Each scene shows the same named points in several views. A view is turned or mirrored, shifted and resized as a whole, has a little noise and may leave points out.

Scene 1
View 1
K796:  -6.5  -7.9  -7.9   2.6 -19.1  18.2  12.2  -5.7  17.4  10.3  55.1  52.5 -31.9  -8.0 -12.5  17.8  19.4 -23.1  -7.0  20.5
K538: -11.9   1.2  -2.2  -0.1  28.4  43.3  18.9  27.8 -22.7   4.1 -35.7 -13.0  38.1  15.7  -3.5  15.0  -4.7 -23.4  56.0  18.1
K654:  -5.2  -5.2 -12.6  10.1  10.9  16.8  28.5  11.6   0.2  10.8  10.0  30.4 -10.7  16.2 -10.3   4.2   0.2 -15.7  11.8   9.9
K314: -14.1   1.2  -6.4   8.2  -0.8  21.7  18.3  12.8   2.6   9.8   6.7  34.9 -13.9   7.4 -19.0  11.9  12.6 -26.2  12.6  18.6
K798:  -8.2 -25.3  21.8  -4.2 -29.8  46.5   5.3  -9.3  29.0   0.0  70.0   8.1   8.9 -34.2  20.6  47.0  18.5 -28.5  37.7  34.5
K879:   4.5 -23.7 -13.5   3.4  19.9  -2.3  47.5 -11.6   6.5  10.3  28.1  14.7  -5.5  26.7   0.1  -3.9 -22.0 -11.4   7.5  15.3
K773:  -1.3   3.7 -28.0  12.0  44.0  16.3  39.8  27.3 -27.4  15.6 -32.7  23.8   5.0  40.8 -17.8 -11.9 -13.2  -5.2  16.1  -0.3
K855:  -1.5  -8.6  -8.5  -8.9   9.8  14.7  25.2  -7.5  -4.4   8.3  15.2  13.5   6.3  14.3  -9.2   5.6  -8.0 -23.0  18.5  26.9
K195: -12.7   0.2 -16.4   8.9   4.9 -13.5  33.2  -0.5   7.5  13.6   4.3  44.3 -37.6  30.5 -39.3 -13.3   1.3 -35.8 -11.9  20.5
K953:  -7.8 -13.7  -1.9   1.6  16.1   1.9  36.8  -3.2   1.1   2.5  -1.4  -6.1   6.7  26.1 -10.8  -2.1 -18.8 -32.8  26.3  28.8
K284: -40.0   7.7  19.3   1.6  -7.4  16.5   9.1  16.5   4.5  -2.7 -40.7 -11.9   9.7  12.9 -35.7  15.2  12.4 -73.7  52.4  48.6
K401:  15.5 -17.6 -27.2  10.3  34.9  22.5  45.0  10.5 -11.0  15.4  23.7  32.6  -1.1  21.0  11.9   1.2 -17.0  20.8   3.4  -8.7
K823: -11.0 -11.7  -8.8  16.1  16.9  -4.3  40.5   8.0   7.5   9.5  -0.4  18.0 -13.7  32.7 -17.5  -2.8  -9.8 -25.8  10.7  16.5
K533: -23.2   8.2  -6.0  22.0  24.0  19.7  28.2  37.0  -8.0   8.1 -44.7  15.4  -1.8  29.0 -25.8   1.6   6.9 -33.4  30.6  14.6
K835:  -2.3 -31.0   1.5  18.4  -9.9  18.4  33.8  -7.8  34.5   6.4  68.6  31.6 -22.5  -4.7  15.1  23.2   3.5  -9.7   6.3  10.4
K26: -11.8  -6.3   1.1  10.2   9.1  36.1  22.3  21.2  -1.1   7.1  -2.6  12.9   9.2   5.0  -3.7  18.8   6.5 -19.4  33.0  16.2
View 2
K798: -29.2  28.9  34.6  62.9 -48.7 -42.5  -6.0   6.4   9.5 -37.3 -13.8  -9.3 -50.6  14.1 -22.5  -2.5  -3.8 -35.3  21.9  20.1
K533:  23.8  -6.2  65.4  -9.1  20.0 -19.3   3.3  23.3  13.5   1.5  28.8   1.4  -2.0  -1.0 -15.6 -37.7 -28.6  23.2 -12.0 -35.3
K314:  20.8   5.1  31.6   0.6  -0.8 -10.1   3.6   4.5   9.0 -11.0   5.5   2.6  -9.3  -0.4 -13.0 -30.1  -8.5  -4.2   3.2  -9.8
K538:   6.8  28.2  78.4  12.9  -6.4 -42.3 -21.0  26.8  19.6  -2.8  23.8  -0.4 -24.3  -5.8 -21.8 -26.9 -39.1  31.8 -32.4 -47.9
K284:   2.9  17.4  99.8  -4.0   6.6 -12.1   7.7  27.5  46.6 -24.2  13.0  17.8 -41.0  -0.7 -24.3 -55.2 -19.4  -6.2  11.5 -39.5
K195:  42.8  -9.1  20.0 -16.4  17.4   9.3  10.1 -16.5   2.8  -5.7  -1.6   3.1  17.3  -6.9 -17.7 -38.6  -0.5  -7.3   8.3  -4.8
K26:   4.8  10.9  48.1  20.1  -7.9 -35.8  -8.4  17.3   5.8  -9.0  15.0  -6.0 -17.4   2.5 -15.7 -20.5 -24.0  11.3 -10.0 -15.8
K835:   3.8  -0.4  16.1  48.6 -21.9 -32.2  -1.4 -18.5 -15.2 -19.3 -12.4 -28.2   0.8   8.2 -24.0   0.0  -1.8 -27.3  14.7  29.4
K879:  33.3  12.3  36.4  20.4  -3.4 -23.0 -17.8 -34.4  -6.1  -4.2 -15.0 -22.6  16.9 -11.7 -35.5 -13.6 -13.6  -2.6 -14.4  -6.3
K823:  31.5  -0.4  48.0   5.9  12.3 -13.4  -3.7 -13.4   3.0  -2.8  -0.2 -13.5  15.9  -7.6 -27.9 -27.3 -14.7   0.7  -5.9 -12.6
K796:  10.5   0.0  -7.7  16.3 -21.2 -10.2   8.9  -7.2  -3.2 -20.9  -6.4  -2.4 -11.9   8.5  -8.3 -17.1   5.6 -24.9  21.0  26.4
K773:  41.9   5.1  41.3 -10.9  17.0 -22.5 -16.5   4.6  -4.4  15.7  22.7  -7.9  19.7 -12.5 -16.9 -25.6 -33.1  40.5 -38.5 -38.2
K855:  20.1  25.5  35.5  10.0 -11.6 -22.0 -15.7 -12.2   9.8 -10.1  -5.3  -5.3  -9.3  -8.9 -23.2 -20.6 -14.1  -1.8 -12.4 -15.6
View 3
K314:   6.6 -13.2  -1.4 -17.5   1.3  -5.5 -11.4 -15.3   0.1  10.5  -1.9  16.6  -7.7  -1.7  33.3  14.5  -8.7   6.3 -15.4  -8.1
K401: -23.5  -4.7 -17.6  21.2  17.8  26.7   0.6 -10.0  -9.9  -7.6  -4.6  22.5  21.8  -8.4  19.6   1.6 -25.3   2.2 -29.5 -26.0
K798: -25.3  10.4 -11.6 -49.7  52.1   5.9   2.7 -15.6  -7.4   9.2 -20.8   5.2 -16.1  14.3  43.0  55.6  19.2 -11.1  -4.5  27.9
K654:   0.5 -11.5  -2.8  -8.8   1.3  -2.9 -11.8 -15.2  -3.1   9.0   2.1  15.9  -4.8  -2.7  33.0  11.4 -10.0   9.7 -17.5 -11.9
K796:  -8.2  -4.0  -9.6 -14.8  11.9  -4.6   0.0 -27.3 -11.7   3.9   4.6  -7.5 -18.2  25.5  63.2  22.7  -5.6   6.0 -21.7  -2.6
K533:  16.9 -19.6   6.0 -15.0 -12.4  -9.0 -22.8  -2.7   9.3  21.2  -2.6  41.5   4.2 -37.6   5.4   3.6 -10.5  14.6  -7.5 -20.3
K823: -11.0  -6.3   8.8  -2.2  -2.1  -5.4 -16.5 -15.4  -8.3   6.2  13.6  15.2  11.0 -20.2  17.8   4.6  -7.5  28.0 -17.9 -15.1
K953: -15.3  -1.4  16.6 -17.2   5.0  -3.0 -24.0 -14.3  -5.8   1.5  -0.1  19.9  20.1 -19.4   1.2  11.1  -2.5  28.0 -20.0   4.4
K773:   6.4 -18.7  -0.1  10.5 -13.7  10.7 -18.8  -4.8   3.4   1.8  -5.8  40.4  23.6 -29.0  -3.6 -10.7 -29.6  13.3 -23.8 -28.1
K538:  14.5 -13.2   5.7 -37.3   7.3   3.7 -24.4   6.7  16.4  13.8 -33.8  55.1  12.9 -40.5 -19.7  17.1  -8.7  -1.6  -4.5   4.2
K835: -35.5   9.4 -14.9  -8.2  36.3   6.7   8.7 -23.7 -20.9   6.8  10.0  -4.7  -4.9   7.3  56.0  33.4   7.0   7.9 -16.5  -5.6
View 4
K26: -24.1 -16.8   8.7  -8.7  -5.7  14.2 -37.8 -16.0 -20.2  18.5   4.3  15.9  14.0   1.3  17.5 -40.8   6.1  28.1  -7.3   3.3
K798: -17.5 -45.4 -30.5  16.5  24.0  13.1 -10.6 -54.9 -81.4  11.5 -33.6  -4.0  -2.3  -4.8  34.0 -31.6  -1.0  44.3 -35.0  23.7
K823: -12.0  21.3   8.2 -16.4  -8.8  17.8 -25.9  11.9 -10.0  12.1  16.4   1.4  11.1  -1.1  43.6  -3.9  15.2  21.3  12.8  -4.3
K953: -14.7   1.8   1.1 -26.6  -9.1  35.7 -22.8   5.4 -14.8  -1.5  23.8   1.3  14.8   7.6  32.3  -8.7  28.7  16.8  -5.2  11.0
K879: -20.0   4.4   5.3  -2.7   2.0   8.4  -6.0  12.7 -21.6   6.3  35.5  -2.6   8.2   3.5  57.8  10.7  16.6  21.8  -6.3   3.4
K654: -13.4   8.1  16.6   1.6  -5.8   1.3 -27.5  -2.7 -14.9  26.9  -7.5   7.0  -0.6  -8.5  29.7 -16.1   5.7  25.2   3.4  -5.3
K835: -14.1  -5.8 -16.9  20.4  23.9 -12.2  -4.9 -19.3 -63.3  20.6  -7.6 -10.3   2.1  -8.2  69.5   0.5 -11.6  43.7  -4.6   5.2
K855: -17.4  -7.8   9.7  -2.0  -6.9  18.9 -15.6  -1.1 -19.7   8.7  10.7   2.7   1.5   2.3  29.7  -8.5  22.9  17.6 -17.5   7.0
K401: -33.0  -6.9  27.2  15.8   0.0 -27.3 -13.6  10.2  -8.0  24.0  54.0  14.4   9.6  -2.2  57.3 -10.1  -1.4  22.1 -11.7  -9.4
K538: -33.7 -28.8  16.8 -32.2 -19.3  34.0 -51.8 -10.4   0.8   5.7  30.0  31.6  26.6   9.8  -3.9 -61.1  24.7  17.5 -18.7  11.6
K284:  -2.3  -1.3  -6.1 -48.7 -24.7  73.5 -52.4 -18.7 -11.0  -0.6 -36.2   6.9  13.1   4.3 -18.0 -48.3  34.9  21.0   2.4  17.5
K195:   0.9  43.1  21.6  -2.2 -14.8  13.4 -17.6  22.6   0.0  23.5 -17.0  -8.9  -8.5 -12.1  35.6  16.6  16.7  15.5  17.6 -12.2
K796:  -5.8   4.0   3.6  28.0   6.9 -10.5  -4.8 -16.2 -43.2  32.8 -40.4  -9.5 -19.4 -16.7  37.9   2.4  -3.3  29.7  -6.6  -3.6
K314: -13.5   6.0  16.8   1.9  -8.3   8.9 -29.6  -7.9 -16.2  25.5 -17.5   6.9  -2.5  -7.9  19.2 -23.5   6.4  24.4  -0.3  -4.1

Which points are out of place in each view (at most two, in the order of its rows)? Write none if all are in place.
view 1 => K654
view 2 => K314
view 3 => K538
view 4 => none
